Each row is a point on a tangle of strands that fork, close into loops and nearly touch. The rows are in no order.
In the rows, 100 means zero.
Two points are linked if the straight distance between their rows is under 53.4. Some points are linked to none.
Vun: [ 91  92 118 123 106 104 102  92 107  74  92 114 104  79  96 103  83 107
  81  86 100  68  89  90  87 100  87  78  85  98 105  78  94  93 108  57]
rilu: [ 89 111  76  56 104 145  95  86  84  66 102  96  87 121  81  94 104 118
 124  93 114 134  95  95 104 108  79 138 114 110  92  94 103  81  92 117]
Lonu: [ 92  95 134 120 124  76  88 109 124  97  89 121  92  76 114  61  93  79
  98  78 131  82 103 122  82  91  91  67  93 122 117  74  99 102  92  87]
Mume: [ 93  74  69 104  92  95 111 103  95 117  98  76 108 104 118  86 109  71
  83 112 107  89 115 103 112  83 101 104 116  86 100  84 105 101  86 106]
gamo: [ 92 104  78  53 113 120  92  98  75 103  92  97 129 121  97  91 130  91
 119 102 116 122 109 111 115  83  82 136 124 114 112  90 110  79 104 138]
Fulip: [ 97 101  71  80  94 101 124  90  87 116 100  78 120 111 103 105 129  80
 115 109  94 101 134  97 122  90  88 102 116 117 100  83 106  98  96 136]
bol: [100  87 121 112 102  90 107  95  98  93  96 111 103  64  90  97 103  94
 110 103 123  76  97 103 100  99  82  96 123  85  99  81  99  98  94  64]
funak: [ 94  99  76 110  89 105 115 101  94  99 104  85 101 104 102  96 112  94
 106  99  91 101 103  86 113 103  97 100 104  82  90  93 107  97  91  97]
Fab: [111 125 133 130 116  73  88 112 121 109 122 125  88 103 112  92  86  97
  89  77 106 118  90 118  76  87 107  78  64 124 108  96  85  97 121 102]
tuve: [113 113 107 131  99  84 104 108 110 106 105 118 111  94 101 103  80 102
  90  95  82 111  89 106  94  91  94  81  70 103  95  99  93  95 118  92]
rutog: [123  92 141 121  93  98  90  92 102 105 105 106 116  81  88 112  78 100
  79 102  95  99  89 122  78  79  93  95  92  91  91  96  79  98 130  72]
tubiz: [105  68 105 126  92 129  99 103 109  95  91  96  86 108 114 117  68  98
  84 114  84  95 100  79  94  90 104  84  85  90 103 116 101  87  99  87]
zonum: [ 92 131  74 115 105  91 117 105 102  94 100 106 115 101 104  91 106 112
  99  86  72 112  90  83 111 112  95  87  69 114  99 102 109  98 105 103]
Padi: [110 102 100  84  85  78  91 102  75 124 109 100 103  79  92  90 114  81
  99 118 121  93 110 113 111 113 105 118 132  79 105  91 103 109  97  87]
Ves: [121  75 124 120  99 122  72 105 117 117  85 120  98  85  99  95  62  90
  74 117 101 102 104 111  91  72 103  78  76 102 116 108  88  86 107  94]
funuz: [103 116  86  94  85 113  97  87  89  89 110  97  73  88  69 118  93 101
 115 102 119 106  94 105 101 117  96 137 129  88  81  79  94 101  87  84]
redap: [100 101  89  84  97  85  97 101  70 110 103 103  98  82  89  94 122  80
 104 115 123 101  99 113 110 102  92 127 146  83 102  83  99 101  90  91]
vavo: [102 133 110 125 109  78  98 114 115 111 113 123 112  99  96  89 104 105
 106  88  98 113  80 117  97 107 103  92  71 115  98 106 101 104 112 103]
zufoz: [106  89 149 112 112  90  82 103 124 104  92 118  98  67  92  78  85  92
  95  91 116  75  96 121  83  87  87  68  88  99 112  81  96 100 106  82]
tubof: [ 71 101  67  89 115  98 113  83  73  65 103  90  93 101 107  89 127 115
  85  71  87  95  99  67 109 110 111 110 119  84 101 100 100 114  91  87]
tevu: [ 79  80  86 115  96 108 106  93  95  76 103  90  91 113 121 100  96 102
  85  88  82  85 100  70 101 105 114  85  98  79 100 113 104 109  91  83]
sogof: [120 106 142 106 103  81  92 113 106 131 120 112 106  83  96 100  88  99
  88 109  91 104  97 130  80  85 107  93  74  94 102 107  82 115 130  95]
loni: [ 75 113  73  61 112 126 106  75  79  56 109  87  73 116  91  96 117 121
 107  69  99 121  93  72 105 112 104 129 122  98  88  93  96 105  91 100]
Levab: [114 126  85 101 101 115 106  81  91  68 100  97  89  99  68 127  96 123
 106  85 106 113  78  96  94 113 104 138 109 104  72  88  98  91 107  74]
dimop: [116  80 105 117  99 104  77 113 123 133  87 111  93  93 120  89  63  86
  91 129  95 111 119 108  98  80 105  66  77 120 122 108  99  85  94 113]
Puv: [ 84 112  71  86  99 112 114  83  85  67 107  83  90 113 100 100 116 117
 102  75  85 105 101  63 110 113 110 107 109  87  91 100 101 105  94  92]
Mar: [101 101  78 101  74 114 116  96  92  94 108  78  85 111  95 113 103  95
 115 102  98 107 111  83 111 105  96 107 111  82  88  88  98 102  85 103]
runez: [ 74  59 108 111 125 109 115  94 104  66  79 107  94  84 125  91  95  98
  85  88 112  61 103  83  90  98  95  83 106  93 110  96 107 111  88  67]
mizi: [103 113  98 132 103  73  96 118 130 117 109 110  91 107 125  85  81  88
 105 100  93 124 105 105  94  90 106  63  76 128 110  95  99  89  95 114]
Vani: [101 112  85  73  99 112 120  91  87 105  94  83 116 112  91 105 131  96
 127 106  92 106 127  93 126 100  81 104 111 123  97  92 111  87  99 141]
kana: [ 96 133  91 111 109  83 100 113 112 106 107 115 124 103  95  82 118 107
 113  89  96 117  80 108 112 114 102  99  82 119  97 105 112 100 107 116]
Sut: [109 115 113  78  93  80  88 111  81 130 113 106 111  81  85  90 124  93
 109 118 111  93  98 120 105 116 115 118 120  81 111 103 103 113 104  91]
Leru: [107 117 112 103  93  75  92 116 107 139 118 105 115  89  97  85 105  92
 110 115  98 104 101 120 108 105 112  96  95  97 104 104 107 110 108 104]
zuz: [ 87 137  75  99 116  97  98 109  97  92  95 118 129 103  93  77 122 123
 106  82  98 117  79  96 117 119  97 107  75 121 102 110 112  93 103 109]
vit: [105  97 122 126  99  99  97  99 108  93  99 111 105  81  89 102  84  98
  89  96 101  82  89 102  94  96  90  86  93  86  96  86  96  89 108  66]
dulef: [ 83  57 108 115  89 121 102  94  99  75 102  82  72 129 118 112  84  97
  89  98  98  92 100  77  95 107 121  96 106  77  98 123 107 109  86  97]
Kadim: [116 126 112  94 105 103  95 103  89  98  98 110 125  96  66 110 118 131
 109  94 106 111  70 122  96 108 104 125  96  90  90 122  99  95 113  96]
Bov: [ 72 109  72  81 118 113 109  79  80  55 105  92  71  99  90 105 117 115
 103  72 101 102  89  68 100 116 106 128 131  95  92  90  92 108  85  78]
kosu: [103 132 111 100 108  73  96 121 128 130 117 113 111 111 101  97 116 111
 122  99  98 113  93 123  96 110 112 103  81 131  98 125 105 115 109 137]
fana: [104  88 118 131 100 105  89 108 115 100  94 113 101  83  97  88  78  92
  85 102 101  85 100 107  95  90  95  77  85  89 107  90  98  88 100  74]
Murug: [ 71  50 126 110 119 118 100  86  94  62  86 100  76 105 123 103  89  98
  75  89 105  69  97  79  91 112 118  90 109  92 112 122 113 112  95  78]
kibu: [ 68  58 112 108 107 103 100  83  91  55  92  90  72 117 118 110  91 104
  81  82 113  76  94  72  90 118 124 102 123  83  99 116 101 118  84  77]
tosit: [ 96 126 107  87 113  87  85 127 127 127 112 114 114 110  98  90 126 118
 123  96 110 105  89 126  94 110 126 116  86 122  99 133 101 120 104 134]
kelep: [100 109  90  58 107 127 113  91  85  89  90  90 113 120  89  98 128 109
 129 100 103 116 119  92 120 100  73 112 110 125  96  95 112  73  97 142]
Vin: [ 95  93  80  99  69 114 108  95  90  96 108  77  73 108  96 113  91  86
 106 110 113 100 116  90 103 111  99 118 120  78  87  84  92 109  79  99]
pari: [ 87 113  74  73  94 125 114  78  91  64 107  80  72 122  89 108 110 114
 115  74  93 120 101  70 107 110 107 118 112  96  82  92  99 108  91 108]
vutil: [126  77 119 123  87 115  83  98 110 115  91 108 102  88 102 115  60  95
  77 121  92 104 108 102  92  80  96  85  84  90 104 106  90  85 112  86]
ror: [121 120 111 114 102  71 108 109 112 125 103 111 115  98  98 111  93 111
 107 105  75 122  87 114  97  97  87  92  77 116  92 116  95 103 119 118]
zites: [ 94 127  76  80 113 116 100 102  90  83  88 105 128 108  88  87 121 134
 109  85  96 120  81  84 117 116  90 111  83 116  97 112 115  78 103 114]
Nudo: [ 79  90 116 110 110 103 108  85 103  63  92 109 105  70 103 113  84 120
  83  85 102  55  92  78  83 102  89  83  90 105 109  74  96 100 107  52]
Rere: [134 101 122 101  70  93  88  96  92 124 107  97 103  85  97 122  70  97
  89 121 101 102 113 107  93  99  99 102  99  80  98 105  92  99 111  82]
nir: [ 97  89  79 114  92 100 121 100 113 102 100  86  98 116 120 107  94 100
 104 107  66  96 110  76 107  92  90  65  86 101 104 106 105  97  91 113]
puli: [ 93  60 129 115 115 118  99  99 113  84  72 113 101  69 107  88  85  85
  97  95 123  65 103 101  90  89  78  81 103 104 112  85 109  98  89  74]
nuzi: [ 85  64  89 124 123  95 107 113 112 101  77  95  96  90 126  66  94  73
  75 103 113  77 105 113  97  83  99  90 104  97 106  92 110 100  84  91]
Dutad: [ 89  66 116 119 111 140  92  94 110  69  86 112  83 101 111 107  72 100
  64  96  86  78  92  84  90  92 111  79  74 101 117 115 101  90 111  76]
Zabop: [116 125 112  62  96  86  93 106 102 134  92  97 128 105  89 112 124 121
 122 119  91 101 106 116 112 113  98 106  99 122 104 124 107 102 108 144]
Vufu: [ 89 110  79  66 119 121  78 104  82  89  87 107 129 116  91  79 129 118
 121  91 115 125  82 104 112 104  83 126 117 107 106 110 109  68  95 117]
rigo: [112  99 100 133  98  98 106 101 107  93  96 118 108  97 109 113  70 104
  78  95  73 111  89  94  86  84  89  78  70 105  96 100  86  91 121  84]
meb: [ 94 117 114 132 112  80  96 110 113  99 107 121 104  86  99  76  94  92
  94  88 104  94  88 113  96 102  97  78  79 103 106  86  98  96 105  82]
Sud: [117  92 109 115  91  83  84 112 120 138 101 105 102  90 116  89  70  86
  95 123  93 108 119 111  99  87 104  69  82 107 116 103  99  96 101 111]
Zis: [ 94  85  97 111  87 111 102  82 100  66 104  84  78 127 110 138  74 118
  86  85  78  91  95  59  85 104 123  98  90  87  90 118  94 108 104  82]
peka: [ 97  92  68  86  86  89 120  96  91 129 102  77 123 109 115 100 118  68
 100 113 102  99 131 104 118  85  99  99 116 110 104  77 108 105  96 126]
Faku: [ 98  77 115 131 108 123  85 106 116  91  84 117  89  89 107  86  74  88
  76 101 100  83  98 101  92  85  99  72  75 101 115  97  98  84  98  82]
surad: [100  71 139 110 116 105  85 101 121  98  77 119 103  63  98  76  83  84
  98  93 122  69 106 112  87  84  81  71  99 106 117  84 104  99  93  85]
Mis: [ 83  82  95 124 100 113 104  98 101  73 100  99  91 102 111 100  85 104
  83  91  86  77  99  77  96 104 109  83  89  82 103 104 100  98  97  69]
Lobi: [102 117 123  91 101  71  90 126 113 144 126 106 106  88 100  83 109  90
 107 117 103  99 104 125  92 111 129 101  87 107 113 110 101 123 112 105]
befor: [119 123  94  55  75 100 100  87  74 116  99  93 111 104  89 115 117  95
 124 117 104 109 127 103 119 116  86 112 115 116 101  92 109  99 100 133]
kozik: [ 69 101  63  99 127  91 120  97  80  72  97 101 103  89 111  82 128 106
  83  81  95  87  92  78 110 103 101 106 115  91 106  92  99 112  90  77]
mos: [110 119 142 110 113  81  97 120 117 125 127 117  99  93  96  93 100 101
  97  99  99 103  88 134  77  90 113  97  66 104 104 107  85 117 125 102]
pep: [100 114 137 104 107  70  85 123 125 139 128 108  87  85 107  73  98  83
 102 104 113  99 111 131  80  99 131  92  86 113 113 102  96 118 111 101]
Buk: [111 119  92 114  90 109 108  86  94  78 102  96  93  94  77 123  96 114
 102  89 102 102  85  90  99 111  98 120 108  92  77  90  99  90 100  70]
kap: [ 92  76 112 124 103 123  98  92 106  68  93 104  89 101 107 117  72 106
  71  92  88  74  92  78  86  95 108  85  83  93 103 102  95  91 108  63]
tize: [111 102  98 113  85  76 102 110 114 137 106  97 109  95 111  99  85  91
 107 125  81 105 116 103 109  98  92  73  88 108 106  98 105  98  98 117]
pum: [ 99 120  91 125 101  72 107 115 123 116 107 108 104 107 114  88  93  95
 113  98  80 118  99 103 106 101  97  74  77 122 103  97 105  96  99 115]
vevap: [ 96  83  69  95  85  81 109 103  95 134 100  79 119 104 119  89 108  66
  84 120 110  94 121 111 113  84 106 100 113  99 104  78 109 103  94 112]
Mivu: [118 123 104  56  78  84  85 103  73 132 110  98 115  96  93  99 119  92
 111 123 106 102 108 113 109 124 118 115 115  90 112 107 108 115 105 105]
Goko: [ 91 129 115  98 120  85  86 127 123 120 121 119 108 106  94  85 130 111
 118  93 119  94  82 133  87 109 127 118  85 116 107 128  96 119 102 116]
Dip: [112 129 113 114 107  63 105 114 126 131 113 112 103 104 105 105  98 108
 113 104  85 121  94 119  97 101  96  88  76 131  99 115 101 107 114 130]
gusin: [124  89 147 111 100  93  84 100 106 119 108 108 108  77  93 102  76  96
  74 104  95 101  97 127  74  72  98  86  81  91 101 100  73 108 134  84]
bama: [125 101 102  82  67  78  93  95  92 141 102  91 110  94 113 113  84  86
 101 130  94  97 126  98 110 111  94  81  98  99 109 101 103 101 100 109]
kove: [ 99  86  86 106  80 110 122  92 104  96 103  73  91 120 112 117  96 101
 109 104  73  96 115  74 107  97  90  80  98  89  94 106 102 101  85 115]
Zup: [ 94 118 128  88 112  79  93 127 105 133 121 114 109  84  86  83 124 102
 111 111 110  84  89 131  89 110 124 117  91  98 111 113  96 121 108  96]
kiko: [ 92  81 110 120  96 116 103  89 106  66  95  93  74  98  94 126  80 102
  95  91 113  71  97  79  84 108 106 107 111  86  86  88  91  97  89  59]
Kada: [ 85  55 105 124 132 118 100 109 109  88  70 105  86  88 123  70  90  74
  74  97 111  71 103 112  93  86 101  84  97 106 113 103 115 101  83  87]
pima: [108 121 101  38  89  93  85 101  79 131  97  99 132 110  98 102 133  98
 121 119 106 104 117 113 109 118 110 114 115 119 118 112 107 108 109 134]
bup: [ 74  69  92 106 102 100 109  89  92  63  98  84  75 115 112 106 105  98
  89  85 111  84  97  76  95 107 113 105 126  71  91 104  96 119  80  85]
Zel: [121 120 113  60 101  98  92 105 100 116  83  99 128 112  84 110 121 138
 120 113  98 108 100 115 110 107  88 114  97 116  92 128 105  90 110 146]
kote: [ 82  64  98 105  79 111 108  85  98  77 106  75  75 140 119 117  89  98
  98  94  94  97 106  74  99 104 116  89 109  80  94 120 102 118  83 116]
Rifun: [ 91  81 101 129 112  86  98 114 114 106  90 105 103  82 115  68  94  75
  88 102 112  82 107 115 100  90  96  84 101  96 105  87 105  98  89  82]
depa: [102  74 115 124  88 125  98  95 107  82  96  89  77  98  96 124  73  94
  90 104 113  80 102  85  89 102 103 105 104  80  91  94  95  89  90  68]
bis: [ 95 105  68  68 105 116 106  94  77 106  99  90 116 114  96  94 134  83
 110 100 106 119 109 105 120  90  90 131 127 104 103  84 108  89  99 128]
gare: [ 72  98  72  73 128 106 114  83  78  60 100  94  66 100  95 104 121 102
 101  75 110 108  86  82 102 100  91 130 146  92  89  86  85 111  83  87]
garo: [128 125 104  92  95 105 102 100  87  99  93 102 123 101  73 117 110 130
 111  99  98 121  81 114 101 107  95 125  98  98  82 119 105  92 115 108]
fel: [105 109  93  99  87  72 109  97 112 141 103  89 114  98 105 105 100  91
 114 124  76  97 122 104 116 104  84  72 100 127 109  97 104  96  98 132]
zif: [ 96 123  76 102  99 102 123  95  97  89  95  94 111 105  98 102 111 117
 107  86  70 108  94  74 117 110  88  94  81 108  91 103 110  94 105 106]
fopu: [ 96 120  94  94  96  75 107 104 117 132 104  94 126 104  99  96 119  94
 121 114  85 105 114 110 119 107  92  87  98 138 104 102 111 100 102 142]
dasov: [116  82 128 124  81 116  88  94 104  96  96  95  90  88  88 125  68  97
  85 108 112  85 103 102  86  95  95 105 104  83  89  90  92  87 102  66]
gadid: [128 124  99  82  73  98 114  85  89 112  95  84  98 100  84 133  99 111
 112 116  88 110 114  94 114 108  74 110 105 107  86  99 103  93 103 127]
sinan: [ 81  81 107 112  93 105  93  81  97  56 104  88  73 128 110 129  77 115
  85  80  93  83  93  63  85 115 134 101 102  88  92 117  97 114  96  76]
Beto: [ 94 116  77  82  96 124  93  86  90  81 106  99  69  94  67 108 100 105
 123 101 119 119  90 105 104 118  92 144 134  99  81  80  91 101  85  94]
fak: [108 129 132 106 115  78  99 128 124 133 131 115  93 104 104 101 105 104
 107  98 103 108  91 129  76  98 123 107  67 121 102 122  92 120 119 117]
Pezu: [118  73 100 122  86 116 106 101 111 101  90 100  93 107 116 131  62 105
  84 117  75 105 103  81  91  82  89  83  83  95  95 113  90  85 106  94]
Lebud: [ 82  53 106 121 123 131  97 105 105  87  80  98  81 100 123  78  87  81
  73 102  97  76 100  98  93  94 107  81  95  97 115 118 115  99  88  89]
Zipig: [123 127  88  87  91 118 103  86  88  76  95  94  99 107  71 126  96 129
 110  95 102 129  83 103  98 110  94 139 107 109  69 103 104  89 108  96]
Zos: [ 84  95  60 100 118  90 120 105  96 103  98  91 113 104 109  81 132  82
  85  92 100 101  93 101 117  84  97 113 121  90  98  80 104 102  94 102]
bomi: [122 102 117 132 106  81  96 107 117 104 100 131  98  99 117 103  69 101
  84  98  87 131  95 109  79  72  92  68  67 123 105 102  72  93 123 106]
rumip: [101 112  76  83  85 124 118  89  89  82 105  80  87 113  87 111 113 105
 121  93  98 117 107  83 112 109  92 118 110  95  83  87 104  98  91 114]
Mapot: [100 134 120 131 114  68  94 115 119 111 125 121  92 106 111  84  98  93
 102  79 112 114  90 116  86 105 113  83  71 124 106  98 100  99 109 102]
bomu: [100  91  84 122  98  94 110 110 124 110  97 102  94 109 125  99  80  95
 101 113  69 103 108  88 102  88  92  59  79 112 106 103 101  91  93 114]
tov: [118 104  88 106  72 107 120  88 101  94  99  77  83 112  95 141  81 109
 107 104  81 109 107  79  97 101  85 107 101  97  78 100  94  98  96 106]
Beso: [ 75  72  82 119 133  84 119 110 106  83  82 103  97  93 129  71 104  83
  72  93 110  74  99 102  98  87 100  87 103  97 105  88 108 108  86  80]
zafe: [130 125  99  79  94 114  98  92  87  85  87  97 112 108  75 124 101 138
 111 100 104 132  82 111 100 107  88 134 106 108  74 115 106  87 112 113]
mosi: [ 75  94  63  71 115 110 116  84  81  77 104  83  68 116  95 102 121  88
  97  81 111 114  96  94 104  89  90 135 142  82  93  80  84 113  85 110]
Buv: [108 109 104 125  91 103 106  96  98  90 104 104 105  88  85 111  92 103
  96  94  94  94  88  95  98 104  96 101  95  84  88  91 100  90 106  69]
ruz: [124  86 133 120 106 110  67 106 122 115  85 125  91  85 100  88  68  91
  75 106 106 112 103 119  83  64 106  71  70 113 121 102  80  90 111 105]
Povi: [123 124  98  75  76 100 102  94  84 120 101  93 110 100  83 117 113 107
 121 116  95 112 110 102 116 114  87 112 108 103  95 101 113  97 102 126]
roget: [ 85 115  75  66 107 138  96  83  88  69 107  95  70 109  73  99 103 114
 122  88 113 128  88  96 102 113  90 144 123 106  83  85  97  92  91 102]
buson: [118  84  95 117  80 108 116  91 107  92  94  85  88 114 108 143  68 109
  93 108  71 106 103  73  89  90  88  98  94  95  86 109  89  92 103  94]
muke: [ 98 110  82  56 104 141 109  90  83  74  98  90 100 122  86  98 116 115
 128  92 104 126 109  88 114 104  79 124 110 112  90  92 109  80  96 131]
foz: [ 87  98  75 122 103  95 111 108 104  96 104  95 105 104 113  81 106  89
  95  96  85  94  97  90 110 101  99  84  93  92  99  93 105 100  93  90]
nug: [ 82 100  59  75 122 108 123  85  81  84 102  83 101 124 108  93 140  92
  92  75  96 110  99  87 115  84  97 118 123  85  96  86 103 104  95 115]
vod: [ 92  88 122 123 121  73  92 114 119 109  95 114  99  74 106  61  96  78
  98  93 125  82 107 125  91  91  97  79 100 106 110  81 103 104  94  85]
muk: [ 91 103  85  48 114 107  73 102  82 118  87 103 141 123 100  89 132  95
 117 103 119 120 110 123 108  85  94 135 131 116 118  98 107  84 109 141]
dugo: [115 115 105  65 106 101  86 111 104 106  79 107 137 113  85 103 119 148
 118  98 105 116  86 113 104 102  94 113  87 110  87 133 102  87 110 137]
Tode: [115 107 106 107  76  97  94  98  87 111 111  96  96  85  84 112  92  95
 105 112 111  95 105 105 104 111  98 113 114  74  92  91 100  95  96  79]
solaz: [103 129  76  81 103 116 119  90  88  77  90  94 113 108  87 104 113 134
 105  86  81 119  88  75 116 113  87 112  86 113  88 106 115  84 107 108]
Betop: [ 77  99  66  59 108 124 113  81  78  83 109  86  75 120  90 102 118  83
 106  85 114 123 108 101 104  87  87 142 132  92  94  75  90 111  90 124]
Sebi: [105  95  93 131 101  92  97 115 125 110  96 113  92 105 124  91  70  95
  95 110  83 112 105  95  96  83 100  59  68 116 112  99  96  85  97 107]
Pofi: [130  93 130 116  80 101  89  89  96 105 103  98 102  84  86 126  70  98
  82 110 103  97 100 111  85  90  99 106 103  82  90  93  88  93 117  70]
Guno: [ 90  77 116 121 117 139  85 101 115  72  78 124  81  94 110  91  73  96
  62  97  93  81  93  93  88  85 105  71  69 116 126 105  96  88 107  83]
pelaf: [ 76  87  94 103  85 103  98  80 100  56 108  79  66 131 101 120  87 111
  98  78 100  96  95  68  90 120 130 108 111  83  85 107  92 123  83  90]
vor: [ 90  83  89  95  78 107 121  82  97  78 104  72  81 136 110 122  98 104
 108  91  82  97 115  66 104 100 103  81 105  88  91 112  99 115  84 121]
komes: [103 103 120 106 104  83 100 105  94 107 107 112 108  69  80  92 112  97
 112 105 116  84  90 116 101 105  92 105 119  82 100  88  98 100  99  74]
gego: [ 95  99  74  86  98 101 102  99  74 102 103  95  94  95  89  97 126  82
 104 102 117 105  99 106 114 100  88 132 141  85  97  77  97  97  86 101]
Gonam: [ 92 110 122 116 113  64  87 122 119 128 118 110  97  86 105  60 106  79
 103 101 120  99 101 133  91 100 119  93 101 110 108  95 103 112 104 100]
Tuved: [ 97 121  83 107  99  81 118 106 117 117 101  96 116 105 102  92 111  96
 118 103  76 113 101  96 118 106  87  80  86 122  99  99 109  97 100 127]
rofar: [ 85 122 126  93 120  81  91 132 120 128 126 119  97  93  92  81 129  99
 113 104 122  80  87 136  78 107 130 121  87 113 112 116  93 125 106 103]
Kun: [ 79  93  60  93 110  97 125  86  89  85 103  79 109 123 117  86 131  92
  89  79  85 102 101  82 118  87 107  97 111  86  96  91 105 116  93 110]
moge: [ 79  67 121 108 109 113 110  83 104  54  90  97  76  95 107 126  82 108
  99  87 121  60  97  69  83 111 107 102 112  95  99  94  96 107  89  55]
gok: [113  89 103 132 104 100  99 102 112  87  88 128 101  99 119 103  64 105
  73  98  79 118  94  95  81  71  92  69  63 120 106 100  72  90 123  93]
gilag: [ 84  64  78 115  98 106 113 103  99  99  96  80  95 111 123  88 102  80
  83 104 101  84 108  93 106  88 105  94 109  78  98  99 108 105  85  97]
ral: [100  57 112 115  91 138 102  97 106  89  93  92  70 120 118 129  67 101
  84 117  86 101 101  73  91  94 110  92  87  92 105 128 103  89 102 100]
pepot: [ 96 110  95  43 100 100  74 106  83 126  93 102 141 114 101  92 136  98
 121 112 110 111 111 120 107 103 110 124 122 117 118 110 106 101 106 139]
Tarid: [118 113  90  90  72 105 123  82  97 101  98  74  81 109  91 136  94 107
 114 112  86 104 121  83 108 107  73 103 105 104  83  92  97  98  93 126]
nifo: [125 127 115  72  90  76  98 107  98 139 100  94 120  96  92 117 112 115
 111 122  81 104 104 114 106 113  98 105  93 110 103 121 105 110 113 128]
ris: [125 125 111  56  81  81  94 106  83 138 107  97 117  98  96 112 113 101
 111 125  95 101 108 110 106 121 112 104 100 100 109 115 106 116 112 114]
Sepok: [108 118 126  75 102  86  93 121  90 132 116 108 114  80  82  95 122 104
 108 121 110  84  93 126  93 111 126 120 101  83 112 113  97 116 111  90]
Kizul: [112  90 137 122 114 111  60 110 124 107  81 122  84  85  96  76  75  81
  81  93 119  94 105 123  83  73 103  65  78 119 126  93  90  86  98 105]
penil: [123  99 124 118  97  80  83 113 122 135 104 115  96  90 111  94  68  94
  92 115  94 116 107 118  89  79 105  71  74 108 108 103  88  96 113 108]
ped: [ 75  52 119 115 128 131  97  93  99  70  81 104  78  96 124  90  88  92
  68  92  97  69  97  87  93 104 112  81  95  98 118 122 116 105  96  79]
ruvu: [ 93  65 118 116 107 100 107  99 104  90  83 107 102  67 102  91  93  88
 103 102 127  69 107 100  95  93  81  92 118  88 104  84 105  98  89  67]
lipu: [104 117 116  95 107  94  98 103  85  96 105 115 108  78  70 102 124 110
 118 102 117  95  78 116 106 112  95 118 126  85 100  99 100  94  98  80]
kapam: [103 119  98  73 102 105  80 111  86 111  99 108 125 103  81  91 132 116
 125 106 109 114  88 117 113 109 104 126 116  94 104 115 108  94 101 117]
Gapi: [126  99 130 120 109  74  88 113 124 128 105 125  89  96 116  99  70  98
  88 104  95 129 106 117  78  69 104  73  70 118 108 105  71  98 119 115]
vesu: [127 120 115  93  95  75 109 103 101 129  95  98 118  96  91 122 103 118
 107 114  73 112  94 116 102 103  82 105  91 116  91 122 100 104 121 127]
tura: [ 77  96  70 116 114  94 115 104  94  81 101  99 104  95 116  77 115  97
  85  87  89  87  96  81 109 104 105  91 101  89 101  90 103 108  90  81]
mudi: [116 113  86  59  71  90 100  88  70 124 105  89 116 107 103 106 114  75
 112 118 112 103 132 103 118 114  96 105 120 109 106  86 107 109  99 122]
kuzak: [101  88  96 123  92  93  93 115 106 121 103  96 107  89 108  77  89  79
  96 112  99  94 107 107 106  96 100  84  94  89 104  93 106  96  95  92]
Buz: [ 91 107 103 111 103  68  92 118 106 128 114 107 114  85 101  68 114  79
 105 108 110 101 100 128 107 102 111 103 107 102 105  94 106 107 102 100]
gul: [105 121  83  56  82 128  87  87  81  96 106 100  85 105  74 105  99 106
 125 109 118 125 107 113 109 114  89 142 126 104  90  86 101  98  95 122]
rig: [112 121  95  85  92  98  94 107  89 118 105 101 122  98  84  96 123 104
 121 109  99 113  96 109 118 111  97 116 109  95  96 104 112  93 102 115]
zok: [ 82  77 120 108 109 112 106  82 105  56  89 101  90  84 105 126  81 116
  87  85 108  53  92  70  80 104 100  90  98 104 103  83  98 100 101  48]
mulu: [123 107  90  75  60  83  99  88  83 127 106  86 108 100 106 114  94  80
 105 126 105  99 129  95 114 116  96  91 109  98 103  93 104 106  96 112]
Bibo: [ 98 113  96  69 115 115  68 109  87  95  89 114 124 104  79  90 126 128
 124  94 117 118  78 115 105 106  96 127 117  95 105 119 102  77  96 110]
Zusel: [ 99  99  85 100  73 110 100  93  96  91 111  88  70  92  82 116  86  90
 107 109 122 100 108  97 100 116 100 127 127  83  81  79  87 107  80  86]
vaza: [ 83  83  70  98  98 101 118  84  89  80 108  77 102 130 121  96 120  96
  94  81  85  97 107  74 111  92 109  86 109  80  92 106 106 118  90 112]
nubuf: [ 80  86  87 106  95 107 108  86  96  63 105  82  68 113  98 113  98 104
 100  84 108  89  97  73  93 115 116 113 120  79  86  94  91 114  81  79]
zazu: [ 74  78  79 105  98  93 106  83  84  70 106  87  96 124 123  94 107 106
  77  78  86  86 102  69 107 104 118  87 108  78 101 115 106 124  88  96]
nunis: [113 122 121 107 103  93 102  98  92  97 105 114 118  84  69 108 111 117
 107  96 105  97  71 121  97 107  97 116 103  87  94 102  99  95 112  78]
per: [ 84  71  79 125 106 104 106 109 107  94  96  89  97 108 126  80  96  85
  85 102  90  88 104  92 104  92 106  76  91  89 103 100 109 103  87  93]
zat: [ 92 108  74  83 106 103 101 105  79 108 102  96 114 100  92  87 134  86
 111 101 109 112  93 110 120  99  91 129 129  95 101  86 105  93  95 113]
buvur: [132  86 116 103  74  99  82  97  98 131  96  97 101  89 105 116  60  90
  82 127  98 102 118  99  98  93  98  88  92  85 105 108  94  93 105  88]
Pegif: [105 121 103  73 115 101  79 119 110 111  89 116 133 110  84  96 125 143
 121  92 109 110  79 121  99 104 110 117  82 105  94 137  97  98 106 127]

A fork is a point with three links, a tip a point with one. Leave the first point through the second and follow the links. Name the first fork or tip that comes.
Vani; Fulip -> foz
Dutad; kap -> nug
bomu; Sebi -> Sud
Vun; Nudo -> Pofi
vit; Buv -> zufoz
tize; fel -> dulef
nug; Kun -> vit
vesu; ror -> Zup
ped; Murug -> Zis

A tip is a point with one link. Name the tips that can be reached along the links from each point below, in the order of the rows.
vevap -> Betop
zites -> Fab, zonum
vaza -> zufoz, fak, nug, Kizul
redap -> pima, Pegif
nir -> tuve, dimop, dulef
Kada -> Lonu, Zis, Beso, kuzak
kapam -> Vufu, bama, ral

A piece is two or more points that can be reached from each other along the links. Count, over all rows, the pieces, the separate loops (a circle has one, a figure eight two, a Y none), the forks (points with three links) and the tips (points with one).
pieces -> 7
loops -> 4
forks -> 13
tips -> 19
